Points, in no order, along strands that fork and pass close to each other.
(in the rows, 100 means zero)
Points whose rows are less than 74.3 apart are linked; no others are. Some points are linked to none.
J599: 65, 93, 85, 145, 92, 81, 57, 115, 67, 94, 94, 96, 100, 88, 98, 107, 116, 103, 131, 70, 111, 104, 127
J266: 113, 99, 67, 100, 112, 136, 97, 126, 98, 109, 118, 98, 133, 115, 95, 117, 121, 107, 112, 103, 97, 144, 95
J390: 100, 121, 125, 128, 83, 86, 72, 81, 74, 93, 116, 98, 78, 74, 98, 104, 85, 88, 78, 64, 104, 54, 101
J108: 119, 103, 108, 85, 121, 116, 137, 104, 105, 104, 105, 108, 102, 116, 98, 122, 87, 113, 134, 123, 74, 96, 36
J938: 119, 64, 82, 101, 81, 111, 80, 116, 88, 98, 52, 112, 140, 95, 96, 99, 101, 85, 117, 110, 93, 106, 101
J759: 98, 89, 63, 119, 124, 113, 125, 121, 119, 144, 129, 118, 72, 132, 92, 92, 131, 113, 116, 144, 86, 99, 108
J487: 90, 74, 107, 81, 63, 92, 80, 83, 62, 82, 74, 104, 113, 122, 93, 107, 93, 92, 142, 106, 106, 82, 95
J669: 72, 79, 77, 136, 103, 76, 97, 96, 86, 97, 105, 83, 106, 85, 107, 108, 99, 135, 102, 79, 108, 51, 101
J964: 88, 123, 91, 94, 111, 97, 107, 83, 88, 115, 88, 84, 153, 147, 107, 101, 88, 71, 136, 96, 99, 121, 63
J399: 93, 65, 90, 134, 82, 92, 95, 121, 86, 76, 76, 115, 110, 62, 92, 60, 99, 76, 113, 79, 126, 110, 165
J335: 80, 133, 141, 77, 106, 86, 82, 107, 79, 99, 42, 109, 112, 96, 98, 130, 95, 89, 82, 103, 99, 129, 94
J814: 144, 91, 93, 91, 110, 91, 131, 88, 104, 112, 101, 113, 117, 129, 115, 118, 86, 97, 120, 128, 72, 85, 62
J281: 111, 94, 108, 66, 101, 102, 97, 113, 99, 83, 58, 108, 105, 100, 85, 125, 101, 101, 99, 134, 69, 116, 79
J37: 72, 161, 159, 67, 101, 96, 125, 79, 94, 126, 92, 143, 89, 120, 89, 121, 78, 63, 54, 71, 118, 72, 90
J841: 68, 89, 80, 100, 108, 89, 122, 110, 119, 122, 129, 78, 82, 128, 91, 65, 135, 113, 103, 145, 110, 117, 124
J952: 115, 67, 105, 111, 106, 145, 123, 107, 109, 108, 152, 80, 56, 60, 68, 80, 93, 115, 88, 85, 111, 101, 118
J845: 88, 70, 92, 116, 98, 116, 154, 94, 115, 90, 141, 78, 65, 67, 68, 72, 105, 120, 81, 95, 105, 98, 130
J327: 50, 98, 65, 123, 82, 79, 92, 105, 77, 110, 102, 72, 101, 121, 86, 92, 123, 95, 111, 95, 104, 103, 113
J295: 95, 59, 79, 139, 125, 102, 157, 82, 131, 140, 115, 104, 96, 65, 113, 90, 97, 112, 91, 126, 106, 71, 115
J898: 110, 80, 64, 100, 97, 114, 118, 147, 106, 132, 90, 83, 155, 111, 132, 76, 121, 112, 92, 109, 123, 101, 133
J643: 93, 143, 110, 86, 103, 118, 98, 94, 110, 91, 106, 85, 84, 117, 111, 120, 102, 107, 103, 71, 92, 114, 49
J315: 81, 116, 141, 69, 58, 123, 86, 68, 63, 87, 72, 107, 112, 112, 79, 91, 98, 44, 125, 80, 123, 121, 115
J364: 64, 88, 72, 153, 100, 60, 86, 112, 78, 78, 87, 102, 81, 87, 94, 107, 101, 121, 124, 72, 104, 71, 126
J783: 111, 61, 74, 127, 130, 117, 136, 118, 124, 119, 139, 106, 77, 79, 105, 99, 98, 151, 107, 99, 99, 76, 97
J489: 101, 92, 101, 102, 119, 115, 95, 123, 107, 102, 147, 78, 60, 110, 106, 100, 104, 148, 111, 84, 110, 114, 79
J600: 99, 116, 91, 96, 98, 100, 118, 69, 104, 114, 112, 74, 117, 122, 119, 124, 85, 114, 104, 76, 101, 69, 58
J69: 97, 115, 99, 98, 83, 93, 68, 82, 79, 83, 88, 87, 97, 113, 99, 124, 92, 109, 106, 67, 91, 72, 78
J116: 81, 87, 75, 123, 117, 69, 87, 132, 98, 66, 86, 110, 106, 80, 91, 65, 102, 99, 103, 88, 108, 112, 170
J924: 98, 156, 149, 82, 84, 99, 100, 78, 75, 121, 86, 132, 87, 109, 76, 123, 87, 63, 61, 105, 112, 72, 86
J194: 120, 105, 118, 99, 115, 118, 94, 109, 101, 85, 141, 78, 56, 65, 103, 96, 106, 138, 86, 82, 98, 109, 94
J604: 116, 90, 66, 102, 101, 132, 111, 139, 88, 116, 99, 86, 152, 111, 110, 99, 123, 118, 101, 91, 109, 117, 105
J982: 76, 138, 104, 82, 115, 99, 96, 91, 109, 101, 92, 90, 111, 143, 110, 113, 96, 87, 125, 74, 95, 111, 47
J501: 102, 101, 94, 122, 100, 92, 46, 119, 77, 79, 84, 93, 110, 76, 103, 104, 119, 101, 102, 84, 96, 115, 109
J456: 96, 95, 94, 104, 97, 99, 95, 99, 69, 128, 72, 89, 162, 131, 125, 105, 83, 80, 136, 108, 109, 109, 79
J381: 88, 131, 90, 97, 88, 105, 78, 85, 93, 100, 97, 70, 109, 120, 94, 86, 116, 66, 97, 70, 115, 147, 102
J687: 64, 81, 82, 105, 128, 93, 124, 129, 139, 106, 118, 106, 86, 114, 108, 53, 128, 99, 108, 161, 112, 100, 148
J423: 119, 68, 93, 75, 81, 93, 83, 115, 114, 83, 44, 125, 119, 90, 99, 106, 96, 95, 108, 132, 82, 106, 88
J199: 122, 94, 80, 125, 119, 83, 85, 114, 102, 71, 104, 111, 84, 69, 93, 114, 99, 127, 91, 72, 70, 71, 107
J820: 76, 116, 78, 110, 90, 82, 89, 89, 93, 97, 109, 73, 91, 123, 100, 109, 111, 122, 97, 76, 100, 94, 88
J627: 106, 75, 105, 96, 64, 86, 68, 88, 81, 69, 67, 101, 94, 95, 86, 93, 103, 95, 109, 97, 89, 88, 115
J584: 90, 67, 76, 118, 131, 143, 105, 137, 136, 123, 127, 142, 111, 122, 96, 87, 128, 125, 125, 127, 99, 121, 142
J112: 108, 120, 101, 105, 109, 102, 62, 120, 99, 84, 132, 83, 100, 95, 100, 89, 125, 96, 82, 99, 106, 148, 129
J786: 72, 95, 79, 105, 93, 89, 137, 93, 115, 115, 139, 65, 72, 115, 87, 75, 122, 125, 86, 115, 104, 92, 108
J345: 124, 86, 121, 64, 86, 67, 129, 67, 105, 99, 88, 72, 115, 123, 135, 90, 70, 95, 96, 132, 103, 82, 87
J963: 114, 74, 58, 114, 102, 102, 119, 104, 115, 128, 113, 113, 108, 137, 93, 86, 127, 99, 113, 139, 93, 123, 104
J227: 96, 146, 96, 119, 93, 106, 62, 111, 88, 109, 123, 79, 112, 104, 107, 88, 123, 78, 76, 75, 119, 151, 112
J484: 80, 111, 85, 90, 72, 94, 106, 76, 92, 93, 109, 61, 98, 127, 73, 77, 113, 90, 93, 82, 101, 134, 116
J148: 138, 74, 107, 73, 106, 110, 115, 111, 120, 104, 101, 118, 97, 123, 97, 81, 90, 105, 135, 141, 90, 131, 77
J969: 106, 91, 83, 82, 82, 106, 115, 91, 109, 86, 121, 82, 98, 125, 74, 80, 115, 102, 110, 113, 92, 141, 103
J361: 114, 86, 114, 62, 106, 112, 132, 111, 116, 101, 90, 96, 125, 119, 93, 88, 90, 81, 131, 141, 78, 140, 73
J634: 71, 87, 67, 128, 125, 58, 128, 117, 126, 106, 94, 103, 88, 103, 109, 71, 106, 124, 96, 126, 99, 60, 127
J257: 122, 129, 124, 137, 114, 89, 94, 102, 104, 93, 140, 92, 84, 54, 113, 94, 94, 107, 55, 82, 102, 79, 93
J169: 112, 105, 106, 67, 105, 130, 109, 101, 105, 95, 119, 86, 97, 124, 83, 80, 104, 94, 121, 107, 95, 165, 93
J979: 128, 73, 77, 103, 118, 142, 94, 144, 121, 120, 118, 121, 120, 125, 95, 100, 115, 121, 126, 114, 100, 140, 110
J566: 115, 66, 79, 109, 81, 103, 94, 115, 81, 122, 62, 109, 165, 119, 117, 103, 89, 72, 132, 119, 106, 97, 99
J655: 120, 71, 93, 86, 78, 60, 101, 81, 100, 98, 76, 95, 121, 122, 120, 85, 81, 93, 107, 134, 97, 79, 89
J176: 112, 113, 113, 98, 111, 129, 107, 99, 107, 103, 131, 72, 77, 98, 111, 122, 91, 135, 112, 82, 93, 104, 48
J334: 81, 99, 132, 64, 68, 106, 80, 65, 63, 79, 83, 115, 95, 108, 101, 115, 84, 100, 127, 82, 119, 59, 97
J901: 90, 104, 157, 92, 72, 89, 50, 83, 65, 90, 60, 113, 90, 87, 103, 103, 102, 80, 105, 110, 124, 105, 113
J509: 120, 69, 100, 115, 78, 82, 68, 109, 94, 64, 69, 127, 100, 67, 89, 73, 95, 81, 110, 91, 92, 101, 145
J98: 98, 137, 131, 67, 104, 90, 105, 103, 90, 88, 63, 107, 81, 100, 89, 132, 95, 90, 92, 106, 78, 116, 85
J230: 91, 91, 83, 100, 80, 99, 135, 78, 103, 89, 128, 65, 77, 85, 71, 78, 111, 112, 75, 85, 96, 86, 121
J616: 115, 133, 101, 151, 103, 71, 86, 117, 95, 93, 144, 111, 76, 80, 93, 89, 101, 93, 67, 86, 93, 84, 109
J578: 103, 106, 156, 109, 71, 80, 52, 73, 60, 86, 87, 105, 78, 81, 104, 105, 98, 82, 97, 85, 117, 66, 104
J574: 122, 72, 110, 103, 119, 142, 99, 91, 121, 98, 113, 99, 90, 41, 93, 141, 95, 113, 94, 97, 89, 90, 71
J679: 99, 108, 125, 62, 110, 124, 129, 78, 108, 99, 93, 91, 111, 87, 94, 138, 76, 111, 96, 99, 94, 77, 58
J691: 88, 84, 68, 125, 117, 75, 122, 114, 110, 96, 114, 88, 90, 97, 98, 99, 114, 131, 95, 101, 91, 63, 109
J311: 67, 128, 120, 50, 118, 140, 98, 52, 112, 98, 84, 104, 115, 87, 116, 132, 75, 65, 72, 49, 129, 85, 79
J87: 115, 71, 69, 109, 103, 83, 130, 106, 147, 140, 97, 141, 91, 120, 116, 57, 106, 101, 105, 143, 86, 106, 148
J212: 97, 161, 116, 95, 98, 123, 95, 85, 113, 101, 106, 100, 79, 113, 126, 133, 87, 87, 74, 44, 103, 97, 57
J233: 122, 114, 113, 109, 108, 132, 100, 88, 102, 100, 128, 90, 88, 49, 108, 144, 93, 102, 74, 79, 89, 95, 75
J367: 111, 125, 103, 105, 87, 99, 55, 102, 71, 86, 75, 98, 100, 97, 92, 121, 99, 90, 96, 89, 87, 109, 81
J140: 68, 101, 66, 118, 131, 85, 101, 138, 128, 61, 84, 141, 107, 82, 87, 78, 104, 113, 98, 102, 109, 112, 169
J906: 134, 81, 69, 108, 100, 90, 117, 96, 103, 123, 91, 115, 131, 137, 112, 104, 93, 84, 113, 131, 80, 109, 88
J190: 123, 133, 128, 115, 120, 93, 60, 118, 109, 87, 143, 101, 73, 84, 109, 90, 109, 105, 73, 101, 99, 128, 104
J49: 89, 70, 66, 115, 89, 85, 96, 120, 95, 120, 94, 80, 142, 113, 111, 77, 115, 100, 109, 118, 116, 108, 126
J990: 96, 116, 125, 51, 113, 116, 124, 108, 107, 86, 86, 93, 96, 113, 76, 95, 100, 83, 126, 120, 83, 149, 73
J866: 68, 91, 61, 133, 98, 66, 103, 102, 88, 138, 95, 81, 109, 124, 104, 86, 124, 93, 110, 126, 101, 88, 122
J853: 141, 102, 127, 101, 116, 105, 81, 118, 112, 75, 129, 102, 57, 72, 95, 82, 113, 120, 82, 110, 90, 117, 111
J551: 90, 79, 126, 68, 76, 111, 86, 55, 68, 85, 93, 94, 101, 68, 99, 114, 77, 107, 106, 76, 119, 36, 116
J980: 124, 141, 124, 112, 76, 90, 84, 99, 82, 109, 102, 132, 92, 100, 75, 113, 100, 63, 63, 110, 96, 77, 71
J283: 85, 101, 131, 62, 91, 115, 79, 61, 73, 102, 77, 104, 104, 64, 100, 139, 77, 91, 71, 75, 124, 56, 102
J217: 153, 59, 95, 95, 97, 88, 120, 100, 134, 116, 108, 119, 97, 123, 126, 67, 88, 105, 123, 144, 95, 129, 103
J907: 100, 126, 123, 143, 95, 100, 84, 79, 94, 104, 137, 93, 102, 52, 108, 109, 84, 81, 53, 64, 107, 69, 92
J577: 83, 118, 132, 63, 110, 132, 101, 59, 103, 101, 87, 83, 112, 73, 108, 141, 89, 97, 73, 70, 112, 81, 79
J441: 63, 147, 146, 54, 119, 117, 125, 68, 102, 119, 83, 125, 94, 93, 109, 129, 72, 64, 53, 51, 126, 78, 95
J388: 74, 107, 141, 72, 81, 104, 80, 102, 62, 95, 33, 113, 110, 90, 97, 119, 86, 77, 106, 103, 114, 123, 108
J421: 98, 137, 114, 105, 97, 144, 92, 72, 108, 108, 126, 97, 91, 74, 127, 147, 81, 82, 64, 55, 102, 100, 67
J312: 99, 118, 130, 61, 122, 121, 136, 105, 105, 96, 89, 97, 81, 103, 91, 131, 85, 115, 117, 112, 80, 103, 48
J23: 122, 64, 84, 98, 88, 61, 97, 105, 121, 88, 91, 100, 110, 106, 116, 82, 99, 124, 100, 120, 91, 78, 100
J59: 134, 134, 111, 137, 95, 85, 75, 112, 98, 97, 121, 129, 88, 89, 83, 106, 100, 90, 65, 105, 83, 82, 76
J433: 68, 96, 60, 108, 130, 75, 126, 121, 142, 94, 91, 127, 86, 96, 104, 60, 118, 109, 107, 145, 103, 86, 141
J662: 99, 90, 61, 118, 119, 77, 99, 122, 138, 70, 91, 153, 96, 85, 95, 71, 98, 133, 108, 92, 78, 105, 152
J922: 150, 70, 116, 79, 93, 72, 131, 86, 121, 108, 95, 91, 92, 126, 143, 84, 75, 96, 100, 142, 88, 111, 108

A fork is a point with three links, a tip a point with one. Leave the first point through the second and follow the links. Name the first fork or tip that comes.
J364 / J669: J952
J148 / J361: J643
J669 / J364: J584
J643 / J982: J577
J577 / J283: J662
J489 / J194: J23

Follow the links from the first point to the second, and from the first to the third. Name the last point that the two ways share.
J487 / J906 / J335: J577
J116 / J759 / J423: J577
J388 / J574 / J112: J643
J217 / J421 / J281: J643

Name the points in between on the shortest way along the links from the first point to the second, in order.
J345 / J190: J922 J217 J148 J361 J990 J169 J969 J484 J381 J227 J112
J501 / J952: J599 J364 J669 J691 J634 J433 J687 J841 J786 J230 J845
J866 / J669: J327 J820 J69 J367 J501 J599 J364
J399 / J312: J509 J627 J487 J334 J551 J283 J577 J679
J108 / J59: J312 J679 J577 J311 J441 J37 J924 J980
